Points on a hilly landscape, in no order, each with its height.
A ball rolls from a point to the lowest of its 2 nearest points, and stops where none of them is lower. Distance is the straight distance between rows; heights are no part of it.
Z_378: |  -7 |   2 |  -2 |  -1 |  14 |  -9 | -17 |   5 |   6 |  -1 |  19 | -28 | -10 |  11 |  17 |  14 |  32 |   9 |  17 |   2 |  14 |   1 |  31 |  (h 734)
Z_405: | -15 |   4 | -36 |  -6 |   0 |   7 |   0 |   7 |  25 |  10 |   6 | -24 |  -5 |  -6 |  18 |  21 |  11 |  26 |   7 |  14 |   1 | -10 |   8 |  (h 375)
Z_126: | -11 |  -3 |  23 | -13 |   7 | -14 |   2 |  -7 |  -9 |  -4 | -15 |   2 |  -5 |  13 | -14 |  -5 |  -4 |   5 |   4 | -14 |  -8 | -13 |   7 |  (h 359)
Z_900: |  -1 |   7 | -23 |  19 |   1 |  -4 | -16 |   2 |  10 |  -5 |  11 |  -7 |   6 | -14 |   2 |  12 |  17 |   1 |   9 |  22 |  15 |  -2 |  12 |  (h 479)
Z_747: |  -9 | -20 |   8 | -27 |   8 |  11 |  -8 | -19 |  19 |  -1 |   5 | -16 |  -7 |  -5 |  23 |  13 |  -9 |   9 |   3 |   5 | -19 |  14 | -20 |  (h 563)
Z_474: |  -6 |   6 |  31 |  -2 |   8 |  -9 |  -8 | -22 |  20 |  16 |  -1 |  15 |  -3 |  22 |  -5 |   4 |   3 |  -1 |   0 |  -5 | -18 |  13 | -10 |  (h 252)
Z_190: |   1 |  -5 |   7 |  -3 | -11 |  11 |  -8 |  -9 |   1 |  18 |  12 |  14 |   2 |  14 |  16 |  -9 |   1 |  -3 | -15 |   5 |   0 |  -2 |  12 |  (h 259)
Z_255: |  25 |   4 |  12 |  13 |  25 |   5 |  35 |  16 | -12 |   1 |  -9 |  12 |   5 |   0 | -15 | -23 |   5 | -17 | -15 | -16 |   5 |  13 |  -8 |  (h 232)
Z_597: | -13 |  -3 |  -6 |   1 |   6 | -22 | -13 |   2 |  -7 | -14 |  11 | -24 | -16 |  -3 |   3 |  18 |  17 |   5 |  12 |   3 |  11 |  -7 |  24 |  (h 712)
Z_20: |   1 |  15 |  21 |   6 |  11 |  -4 |  18 | -23 |   6 |   0 |   7 |  32 |   4 |  10 | -12 |  -6 |  -6 | -17 | -16 |   1 | -13 |   8 |  -7 |  (h 662)
Z_181: |  -9 |   5 | -11 |  -8 |   8 |  -4 | -11 | -12 | -14 | -16 |  12 | -10 |  -8 |   0 |   0 |  21 |   4 |  -6 |   1 |   3 |  10 |   1 |  26 |  (h 694)
Z_144: |  25 |  -4 |   8 |  11 |   8 |   7 |  -4 |   7 | -22 |  13 |  -6 |   9 |  15 |  15 |  -3 |  -8 |   2 |  -2 |   1 |  -1 |  -4 |  -6 |  -6 |  (h 225)
Z_64: |  -4 |  -4 |  -9 |   0 |   1 | -10 |  11 |  27 | -11 | -20 | -17 | -15 |  -4 |  -8 | -12 |   0 |   4 |   6 |  21 |   1 |   3 | -18 |  -1 |  (h 856)
Z_527: |   3 |  -5 |  13 |   1 |   8 |   6 |  19 | -12 |   9 | -12 | -12 |   0 |   2 |   0 | -15 |  -4 | -11 |  10 |   6 |   3 |   2 | -13 | -10 |  (h 204)
Z_986: |  18 |  -6 | -16 |  18 |  -8 |  -9 |  -2 |  16 |  -4 |   0 |  -9 |  -3 |  13 |   4 | -15 | -10 |  17 |  -9 |  14 | -12 |   3 | -17 |  -5 |  (h 195)
Z_526: | -19 |   0 |   2 |  -8 |  17 |   4 |  -2 | -18 |  -5 | -15 |   5 |  25 |  13 |   8 | -17 | -18 |   3 |  -9 |  -3 |   1 |   2 |   7 |  -1 |  (h 389)
Z_554: | -11 |  -3 | -21 |   7 |   0 | -11 |  16 |  23 | -18 | -20 |  -1 |  -5 |  -5 | -25 | -19 | -17 | -25 |   7 | -10 |   3 |  -4 |  -5 |   4 |  (h 778)
Z_241: |  14 |  -1 |  17 |  16 |  19 | -17 |   7 | -12 |  14 |   4 |   5 |  24 |  -5 |  14 | -14 | -13 | -13 | -10 | -13 |  -2 | -12 |  -4 |   2 |  (h 633)
Z_765: |  -8 |   3 |   0 | -16 |   5 |   9 | -16 | -25 |  -8 |  -5 |   3 |  -4 |   4 |   3 |  -8 |  17 |  -2 |  -2 |  -5 |  10 |  -8 |   3 |   6 |  (h 670)
Z_738: | -12 | -15 | -13 |   6 |   2 | -17 |  -6 |  15 |  14 | -11 |  -3 |   4 |  -7 |  -9 |  -6 |  -2 |  -7 |   0 |   8 |  -4 |  -8 | -11 |   1 |  (h 803)
Z_271: |  -8 |  -6 | -24 |  20 |  -5 |  -4 |   1 |  26 |   2 |   1 |   8 |  -4 |  -9 |   3 |   6 | -11 |  -9 |  22 |  11 | -10 |   5 |   4 |  18 |  (h 231)
Z_455: | -10 |   8 | -13 |  12 |  -8 |  15 | -11 |  15 |  10 |   9 |   1 |  18 |   0 |   3 |   4 |  -9 | -10 |  -7 |   0 |   1 |   8 |   8 |  12 |  (h 149)
Z_976: | -17 |  -6 | -26 |  -5 |  -6 |  -2 |   0 |  24 | -22 | -14 |  -4 | -11 |   0 | -10 |   0 | -17 | -21 |  12 |  -7 |   2 |   8 | -11 |   2 |  (h 769)
Z_840: | -16 |  -5 |  -9 |  12 |  22 | -21 |   5 |  13 |  14 | -12 | -13 |  11 |  -6 |   0 | -19 | -18 | -12 |  -4 |   9 | -19 |  -5 |   3 |  -1 |  (h 817)
Z_540: |  -9 |  -8 |   4 |   5 | -16 |  -2 | -10 |  18 |   0 |   7 |  -2 | -27 |  -9 | -12 |  20 |  17 |   1 |  12 |   1 |  -6 |  29 |   9 |  -2 |  (h 881)
Z_938: |  10 |   2 |   2 | -22 |  -7 |  -7 | -19 | -20 |  -3 |  15 |  16 |  -1 |   9 |  -2 |  13 |   9 |  14 |  -9 | -11 |  15 | -11 |  10 |   2 |  (h 453)
Z_403: |  -1 |   9 |   1 |  -3 |  -4 |   5 |  10 |   8 |  15 |  -5 | -12 |  13 |   7 | -15 |  10 |   3 | -22 |  -3 |   0 |   0 |  10 |  16 | -22 |  (h 918)
Z_238: |   0 |  -3 |   4 | -16 | -10 |  31 |  -6 | -26 |  14 |   5 |   1 |  -9 |  -4 | -10 |   1 |  12 | -23 |  10 | -10 |  16 | -10 |  12 |  -8 |  (h 245)
Z_431: |  -3 | -16 |  15 |  -9 |   6 | -14 | -11 | -17 |   3 |  -2 |  -6 |  -7 |  -7 |  10 |  -2 |  11 |   3 |   8 |  -2 | -17 | -10 | -17 |  -1 |  (h 390)
Z_31: |  11 |  -4 | -22 |  17 | -13 | -11 |   0 |   7 | -17 | -12 |  11 |  -2 |  10 |   6 |  10 | -23 |  23 | -11 |   7 |  -6 |   2 |  -6 |   6 |  (h 240)
Z_446: |   5 |  -2 | -14 |  -9 | -15 |  -5 |  14 |   7 |  -9 |  -2 |  14 |   9 |  11 | -20 |  12 |  15 |   8 | -13 |  -6 |  10 |  -5 |   5 |   4 |  (h 719)
Z_329: |  -3 |  -4 |  -1 |  22 |  -3 |   2 |  15 |  21 |  -2 |   2 | -24 |  -5 |  -3 |  -5 | -26 | -16 |   4 |  10 |  12 | -20 |   6 |  -3 |   4 |  (h 841)
Z_199: |  14 | -13 |  -2 |  -7 |   4 |  26 | -12 |   6 | -19 |  -3 |   4 |   7 |  15 |  -4 |  -5 |   3 |  -7 | -11 |   3 |  14 |  -1 |   5 |  -4 |  (h 291)
Z_708: |  16 |   1 |   8 |   9 |  -1 |   4 |   8 |  -3 | -27 | -12 |  -2 |  18 |   5 |   3 |   0 |  11 |  12 | -13 | -13 |  -7 |  12 |  10 |  -4 |  (h 683)
Z_359: |  34 |  -2 |  -3 |  23 |   6 |  13 |  28 |  11 |  -8 |  -1 |  -7 |   5 |   8 |  -1 |  -4 | -21 | -17 |  -2 |   0 |   1 |  14 | -11 |  -6 |  (h 72)
Z_568: | -23 |  -7 | -24 | -21 |   4 |  13 |   8 |  -7 |  13 |  -7 |   4 |   2 |   6 | -10 |   3 |   6 | -18 |  19 |   9 |  20 | -14 |   0 |   5 |  (h 444)
Z_981: |  -4 |   9 | -26 |  10 | -13 |  -2 |   8 |  19 |   0 | -15 |   8 | -16 |  -6 |  -2 |   4 |   8 |  19 | -10 |  14 |   5 |  -8 | -22 |  11 |  (h 831)
Z_111: | -10 |   8 |  11 |   1 |   5 |  11 | -20 | -27 |  11 |  16 |   0 |  -2 | -10 |  14 |   2 |  25 |   4 |   7 |  -8 |  -9 |   6 |   9 | -12 |  (h 241)
Z_533: |  14 |  -6 |  26 |  -5 |   8 |  21 |  -8 | -29 |  -7 |   5 |  10 |   9 |  -5 |  22 |  -5 |  -3 | -26 |  -1 | -22 |   0 | -22 |  -2 | -14 |  (h 567)
Z_854: |  16 |  -8 | -14 |  10 |  -4 | -16 |   4 |   4 |  -8 |   4 |  -6 |   1 |  16 | -12 |   4 |   9 |   4 |  15 |  10 |   7 |  -3 |  -3 |  -5 |  (h 531)
Z_898: | -15 |  -1 | -19 |   0 | -13 |   4 |   6 |  20 |   3 |  -8 |  -5 |  -7 | -12 | -10 |  -4 | -18 | -23 |   6 | -21 | -14 |  11 |  -9 |  -7 |  (h 759)
Z_140: |  18 |   3 |  -1 |  -1 | -15 |  -4 |  19 |   6 | -23 |   0 |   2 |   8 |   5 | -18 |  -3 |  16 |  -1 | -14 |  -9 | -13 |   1 |  -3 |  -3 |  (h 702)
Z_993: | -17 | -23 |  -4 | -35 |   7 |   6 | -17 | -26 |  13 |   3 |  12 | -14 |   4 |  -4 |  12 |   1 |   7 |  18 |  -7 |   7 | -12 |  20 | -11 |  (h 593)
Z_874: |   0 |  15 |  41 |   5 |  22 |  19 |  17 | -32 |  -2 |  -8 |   2 |  27 |  -4 |  26 | -18 |  -9 |   0 |  -6 | -23 |   2 | -18 |   5 | -17 |  (h 699)
Z_742: |   2 |   4 | -10 |   3 |   3 | -20 |  14 |   9 | -13 | -13 |   0 |  11 |  12 |  17 |   9 | -21 |  17 |  -1 |   3 | -10 |  -1 | -11 |   5 |  (h 279)
Z_116: | -15 |  -8 |  16 | -22 |   9 |   0 |  20 |  -6 |  13 |  -1 | -13 |  -4 |  -3 |   1 |  10 |  13 | -15 |  22 |  14 |   5 | -14 |  -8 |  -6 |  (h 487)
Z_287: |  16 |  15 |  -9 |   9 |  -2 |  -4 |   6 |  11 | -22 |  -7 |   4 |   2 |   1 |   4 |   7 |   0 | -12 |  -1 |  10 |   0 |   6 |  -4 |   9 |  (h 182)
Z_308: |   3 |  17 |   7 | -23 |  -2 |   7 |  12 | -10 |   6 |  14 |   3 |  15 |   2 |   8 |   6 |  11 | -13 | -10 |   4 |   5 | -29 |   7 |  -3 |  (h 440)
Z_532: |  -3 |  -5 | -13 |  -2 |   0 |  -4 |   4 |   7 |  -4 |  -8 |  -9 |   1 |  -1 | -20 | -22 |   0 | -13 |   1 |   0 |  -2 |   0 |   2 |  -5 |  (h 790)
Z_910: |  17 |  -1 |  21 |  19 |  21 |  13 | -10 | -19 |  -1 |   8 |   8 |  25 |  -9 |  26 | -16 | -11 | -14 | -17 | -21 |  -2 | -16 |   5 | -10 |  (h 600)
Z_424: |   0 | -14 |  29 |  -4 |  -8 |  -9 |   9 |  -6 |   1 |  12 |  -7 |  18 |   7 |  -2 | -13 | -17 |  -3 |   6 |  -2 |   6 |  -3 |   9 |   4 |  (h 360)
Z_427: |  -3 |   4 |   3 | -26 |  -1 |   9 | -11 | -16 |   3 |   0 |  -9 | -13 |  -4 |   3 |   3 |   7 | -32 |  11 |  -6 |   4 | -16 |  -7 | -16 |  (h 183)
Z_638: |  16 |   3 | -12 |   7 |  10 |  12 | -15 |   5 |  19 |  17 |  18 |  -3 |  -7 |   4 |  14 |  24 |   5 |   0 |   4 |  10 |   6 |  -3 |  17 |  (h 267)
Z_453: |  -3 |   1 |  13 |  -9 |   7 | -12 |  18 |  10 | -13 |  -9 | -11 |  16 |   6 |  11 |  -8 |  -9 |   2 |  -6 |   5 | -11 |  -8 |  -8 |  -3 |  (h 323)
Z_726: |  20 |  -7 |   1 |   5 |   2 |   8 | -10 |   9 | -22 | -18 |   9 |   5 |  11 |   2 |   7 |   6 |  -3 | -14 |  13 |  15 |   7 | -12 |   6 |  (h 239)
Z_892: | -11 |  -7 |   9 | -22 |   3 |   6 |   6 |  -8 |  27 |   4 |  -3 | -12 |   3 |  -4 |  23 |  20 |  -1 |  20 |   8 |  10 |   0 |   1 |  -5 |  (h 525)
Z_573: |   0 | -12 |   2 |  -3 |  -6 |  -4 |  10 |  34 | -16 |   0 | -18 |  -9 |   5 | -12 | -11 | -20 |  -2 |   5 |  11 |   4 |  -8 | -14 |  -7 |  (h 867)
Z_363: |  14 |   5 |   8 |  16 |   2 |  -5 |  13 |  20 |  -4 |   3 | -14 |  11 |   4 |  -7 | -26 | -19 |   3 | -22 |   0 | -18 |   5 |   9 |  -7 |  (h 206)
Z_808: |  -2 |   8 |   3 |  15 |   8 | -18 | -20 |   5 | -12 |   7 |  19 | -18 | -10 |  16 |  27 |   2 |  16 |  13 |  11 |   5 |  12 |   5 |  30 |  (h 754)
Z_819: |   9 |  -6 |   5 |  -7 |  -5 |  22 | -14 |  -9 | -10 |  13 |   1 |   4 |   1 | -13 |  -1 |   4 | -20 |   6 |  -8 |   9 |  -2 |  11 |   2 |  (h 296)
Z_672: |  -4 |  -7 | -33 |  21 | -16 |   1 |  -2 |  24 |   7 |   2 |   9 |  10 |  -9 |  -9 |  -2 | -17 | -10 |  -2 |  -5 |  -8 |   5 |   2 |  18 |  (h 198)
Z_349: |  -1 |  -4 |  14 |  -8 |   0 |   7 |   1 |  -8 | -25 | -13 |   2 |   3 |  17 |  14 |  12 |   4 |  19 |  -5 |  -5 |  -4 |  13 |   3 |  -9 |  (h 660)
Z_524: |  -5 | -11 | -12 | -12 | -14 |  11 |   2 |  -4 |  24 |   8 | -10 |   1 |   2 | -14 | -10 |  17 |  -6 |   4 |  -2 |  -9 | -15 |   2 | -24 |  (h 944)
Z_788: |  14 |   2 |  -9 |   8 |   8 | -18 | -14 |  -1 |  -2 |   8 |   3 |  -7 |  15 |   8 |  18 |  16 |  13 |  12 |  16 |   4 |  10 |   5 |   0 |  (h 556)
Z_138: |   0 |   8 |  22 |  -7 |  25 |  17 |  22 | -14 |   0 |  -6 | -18 |  12 |   5 |  12 | -27 | -23 |   3 | -13 |  -7 |  -2 |   4 |   0 |  -9 |  (h 346)
Z_245: | -14 |   0 |  -5 |  14 |   8 | -17 |  22 |   9 |  -1 |  -5 | -12 |   9 |  -8 |  -7 | -31 | -23 |  -3 |   9 |  -9 | -24 |   0 |   4 |   6 |  (h 829)
Z_163: | -18 |  -8 |  -6 | -16 |   5 |   4 | -24 |  -6 |  12 |  14 |   6 |  -4 |   4 |  -2 |  10 |   9 |   7 |  10 |  -5 |   6 |   6 |  24 |   1 |  (h 625)
Z_162: |  -2 | -18 |  13 |  10 | -13 |  12 |  16 |   8 |   0 |   1 | -13 |  -1 |   3 |  -3 | -15 |  -2 |  16 |   5 |   8 | -12 |  16 |  -3 |  -1 |  (h 854)
Z_849: | -16 |   3 | -34 |  -7 |  -2 |   3 |   1 |  15 |  14 |   6 |   1 | -10 |   4 | -13 |   5 |   2 | -10 |  26 |   6 |   8 |  -3 |  -8 |   5 |  (h 407)
Z_492: |  -5 | -10 |   6 |  10 | -15 |   3 |   4 |   3 |   1 |  -1 |  -6 | -12 |  -2 |  -3 |  13 |   7 |  14 |  19 |   7 |  -6 |  26 |  -9 |  -1 |  (h 869)
Z_115: |   8 |  19 |   4 |   5 |  -4 |  -4 |  -3 |   2 |   6 |   5 | -18 |   6 |  -1 |  -7 | -23 | -11 |  -1 | -16 |  -7 | -14 |   8 |  -3 | -14 |  (h 150)
Z_160: | -16 |  -6 | -11 | -13 |  -2 |   9 |  -4 |  -8 |   5 |   1 |   3 |  -3 |   5 |  -3 |  10 |  12 |   3 |   3 |  -3 |  -9 |  -4 |   5 |   8 |  (h 648)
Z_681: | -11 |   8 |   4 |   3 |  -6 | -23 |  -8 |  14 | -18 |   4 |  -3 | -18 |  -1 |  10 |  28 | -10 |   1 |  18 |  18 |   3 |  14 |  -2 |  18 |  (h 771)
Z_483: |  29 |  15 | -11 |  23 |   4 |  -6 |  19 |  11 | -23 | -12 |  -2 |  -3 |  -1 |  -1 |  -3 | -27 | -13 |  -4 |   0 |  -8 |  13 |  -5 |   0 |  (h 128)
Z_152: |   3 |  29 |  33 | -15 |   4 |   1 |   1 | -27 |  19 |   7 |  -3 |  17 |  -6 |  15 |   1 |   7 |  -1 |  -8 |   1 |   8 | -30 |  23 | -17 |  (h 328)
Z_130: | -11 |  -6 |  -9 |   1 | -29 |  -5 |   9 |  16 |  -1 |  -6 |   2 |  -6 | -11 | -17 |   1 | -10 |  -6 |  -5 | -19 |  -1 |   6 | -13 |   8 |  (h 747)
Z_683: | -11 |  14 |  -9 |  20 | -16 | -18 |  -4 |  32 |  -3 |  -4 |  -7 | -15 | -11 | -14 |   4 | -19 |   6 | -12 |  13 |  -2 |  11 |  -1 |   9 |  (h 804)
Z_165: |  24 |  -3 |  20 |  -2 |   7 |   9 |  15 | -11 |   0 |  14 |  -4 |  19 |  -2 |   4 | -25 | -12 | -16 | -13 |  -9 | -14 | -31 |  11 | -17 |  (h 508)
Z_821: |  21 |   1 |  29 |  -6 |   2 |  26 |   5 | -31 |   2 |   6 |   1 |  14 |  -9 |   6 | -17 | -10 | -16 |  -2 | -21 |  -8 | -38 |  13 | -17 |  (h 537)
Z_475: | -11 |  -2 |  15 | -18 |   2 |  -9 |  -5 | -16 | -14 |  -9 |   8 |  17 |  15 |  -2 |  -5 | -17 |  -7 |  -8 | -14 |  10 |  -9 |  20 |  -3 |  (h 438)
Z_316: |  -4 |  -1 |  25 |   0 |   0 |   5 |   5 |  -4 |   0 |  18 |   5 |  26 |   5 |  18 |   7 | -24 |  -6 |  -2 | -14 |   2 |  -5 |   7 |  -2 |  (h 308)
Z_616: |   7 |   9 |  11 |  22 |   5 | -22 |  -8 |  -4 | -17 |  -4 |   0 |   2 |   1 |  15 |  16 |  17 |  16 |   0 |   8 |  -7 |  18 |   6 |   7 |  (h 584)
Z_814: |   3 |  -4 | -13 |   3 |  -8 |  17 |   2 |   7 |  10 |  13 |   1 |   8 |  11 | -14 |   1 |   9 |  -5 |   3 |   2 |  -9 |   4 |  18 | -20 |  (h 932)
Z_156: |   1 |  17 |  30 | -26 |  -1 |   6 |  14 | -29 |  10 |  -1 |   0 |  16 |  -4 |   7 |   6 |  21 |  -1 |  -3 |   4 |  10 | -25 |   3 |  -9 |  (h 392)
Z_225: |   3 |  -5 |   2 | -11 |  -5 |   8 | -17 | -25 |   4 |  13 | -12 |  -2 |  -2 |   2 |  -9 |  -5 | -22 |   9 | -16 | -10 | -14 |  -3 | -20 |  (h 135)
Z_720: | -11 | -11 | -18 |  -5 |  -7 |   4 |  10 |  14 |  -1 | -18 |  -5 | -19 |   0 |  -6 |  -6 |  13 |  13 |   1 |   9 |   4 |  -4 | -33 |   7 |  (h 844)
Z_6: |  -3 | -13 |  23 |  -6 |   0 |  -9 | -14 |   4 | -16 |  -9 |   3 |   4 |   8 |   8 |  11 |   0 |  14 | -11 |  11 |  -8 |  10 |   8 |   0 |  (h 636)
Z_649: | -10 |   4 | -37 |  14 | -13 |   0 |  -1 |  19 |  19 |   2 |  14 | -39 | -19 | -10 |  23 |  10 |  15 |  15 |   3 |  12 |  12 |  -9 |  10 |  (h 410)
Z_481: |  -3 |   3 | -14 | -19 |   5 |  -8 | -13 |  -7 |  15 |  12 |  24 | -20 |  -9 |  -7 |  17 |  15 |  33 |  -5 | -13 |   6 |  10 |  13 |  20 |  (h 376)
Z_601: |   4 |   8 |   7 |   5 |  17 |   8 |  18 |  -7 | -13 | -19 | -16 |   1 |   3 |   3 | -24 | -17 |   1 |  -2 |   1 |   7 |  19 | -13 |   1 |  (h 275)
Z_778: |  -7 |  -4 |   7 |  -8 | -15 |  10 | -13 |  16 |  -8 |   0 | -10 | -17 | -11 | -18 |   2 |  15 |   3 |  -9 |   0 |  -9 |  19 |   5 |  -5 |  (h 892)
Z_40: |  -8 |   2 |   6 | -12 |   7 | -10 | -10 | -16 |   0 |   5 |  17 |  15 |  14 |   3 |   5 |  -3 |  12 |  -9 |  -8 |  21 |  -8 |  14 |   5 |  (h 481)
Z_385: |  23 |  19 |  10 |  -9 |   0 |  12 |  15 |  -6 |  -5 |  14 |  -8 |  14 |  -1 |   3 | -12 |   3 | -19 | -16 |  -1 |  -2 | -22 |  -1 | -11 |  (h 477)
Z_25: |  -2 |   3 |  13 | -12 |   4 |  13 | -14 | -35 |  17 |   7 |   2 | -18 |  -3 |   1 |  13 |  22 |  -8 |  12 | -11 |  10 |  11 |  14 | -14 |  (h 301)
Z_137: |  19 | -14 |  11 |   5 |  -1 |   5 |  22 |  12 |   5 |   0 | -14 |  -1 |   2 | -16 | -13 | -19 | -21 |   4 |  -2 |  -1 |   1 | -15 | -13 |  (h 136)
Z_572: |  -8 |  -4 |   2 |   2 |   2 |   9 |   5 |  -1 |  -9 | -17 |   0 |   6 |   7 |   3 |  -8 | -18 |   6 |  -6 |   4 |  10 |  12 |  -5 |   7 |  (h 331)
Z_575: |   4 |   6 | -14 |  22 | -18 | -10 |  -9 |  20 |  -1 |   0 |  10 |  -8 |  -9 |  -1 |  -2 |  -4 |  12 | -16 |  14 |   6 |  -5 | -11 |  18 |  (h 818)
Z_467: |  -8 |  -3 |   7 |  13 |   6 | -12 | -11 |   5 |   0 | -11 |  11 |   1 |  -1 |   6 |  12 |  17 |  18 | -13 |  11 |  -7 |  20 |   7 |   2 |  (h 609)
Z_342: |   3 |   2 | -27 |  27 |  -5 | -11 |  -5 |   6 |   1 |   0 |  -1 |  -6 |  -1 | -20 |  -3 |  13 |  -8 |  14 |   5 |   4 |  10 |   0 |   2 |  (h 510)
Z_698: |   0 |  -5 | -20 |  -6 |  17 |  -7 |  -8 |  -1 |  19 |   9 |  22 | -13 |  -3 |  -8 |  15 |  29 |  14 |  11 |   4 |   9 |  -1 |  10 |  10 |  (h 324)
Z_855: |  -5 |  -1 |   0 | -12 | -10 |  -2 | -20 |  -3 |  10 |  10 | -18 |  -8 |  -5 |   2 | -13 |  -6 |  -4 |  -4 | -13 | -15 |   3 |  -6 | -18 |  (h 80)
Z_508: |   8 |   9 | -29 |  19 | -10 |  -9 | -12 |   5 |  19 |   0 |  11 | -22 |  -8 |  -3 |  11 |   9 |  19 |   4 |  10 |   3 |  17 |  -8 |  11 |  (h 445)
Z_552: |  -8 |   3 |  20 |  -6 |  17 |  -5 | -25 | -16 |  23 |  21 |  -2 |  -3 |  -4 |  18 |   6 |  10 |  14 |   3 |   0 |   2 |  -1 |   2 |   0 |  (h 166)
Z_835: | -12 |  22 |  -4 |  12 |   0 | -17 | -11 |  15 |  -7 |   0 | -12 | -10 |   4 |   5 |   9 | -14 |  11 |   2 |  24 |   2 |  20 |   0 |  11 |  (h 786)
Z_875: |  -2 |  -7 |  -9 | -21 |  -8 | -12 | -14 | -14 |  10 |   7 |  23 | -10 |   6 |  -7 |  22 |   0 |  18 |  -7 | -19 |  14 |   3 |   3 |   7 |  (h 418)
Z_865: |  30 |  16 |   7 |  12 |  20 |   8 |  13 |  -2 | -17 |  10 |  -2 |  22 |  10 |  12 |  -7 | -15 |  -1 | -17 | -12 |  -4 |  -1 |   0 | -11 |  (h 168)
Z_14: |  12 |   2 |  -6 |   8 |  -6 |  10 |  -6 |  11 | -17 |  10 |  -5 |  -4 |   6 |  12 |   1 |  -7 |   7 |   4 |  16 | -13 |  -9 | -23 |   1 |  (h 238)
Z_815: |   0 | -11 |  -3 |  -4 | -25 | -11 |  10 |   5 |  -2 | -14 |  14 |   6 |  -5 | -11 |  13 |   2 |   5 | -17 | -11 |   0 |   0 |  -8 |  12 |  (h 735)
Z_732: | -11 |   7 |   7 |  -7 |  -5 |  13 |  -6 |   7 |  -3 |  -9 | -14 |  -3 |  -2 | -16 |   7 |  16 | -17 |  -5 |   2 |   3 |  15 |   9 | -17 |  (h 905)
Z_985: |  -6 |   7 | -22 |  30 | -20 | -28 | -18 |  14 |   1 | -11 |  13 | -34 | -15 |   7 |   2 | -10 |  15 |  -8 |  13 |   3 |   9 |  -6 |  15 |  (h 833)
Z_27: | -11 |   2 |  25 | -27 |  -7 |   8 |  17 | -16 |  19 |  -1 | -11 |   3 |  -6 |   3 |  -2 |  19 |   5 |   8 |  12 |   5 | -19 |  -9 |  -5 |  (h 446)
Z_12: |   0 |   7 |  -2 |   4 |  -6 |  21 | -11 |   1 |  10 |  20 |  10 |  14 |  -3 |   6 |   9 |  13 |   1 | -12 |  -5 |   9 |  -4 |   1 |  19 |  (h 209)

Call two points neighbours if one is among the 2 nearest of the other. Go from one point of each pair to the other, from neighbour to neighbour, staying as low as possible. Name the highest point that can't be avoided.
Z_359 / Z_865 => Z_819
Z_986 / Z_865 => Z_14
Z_552 / Z_855 => Z_25
Z_855 / Z_865 => Z_255

For each start below, name the point where the ball stops.
Z_540 => Z_405
Z_808 => Z_552
Z_130 => Z_405
Z_821 => Z_552
Z_467 => Z_405
Z_993 => Z_552
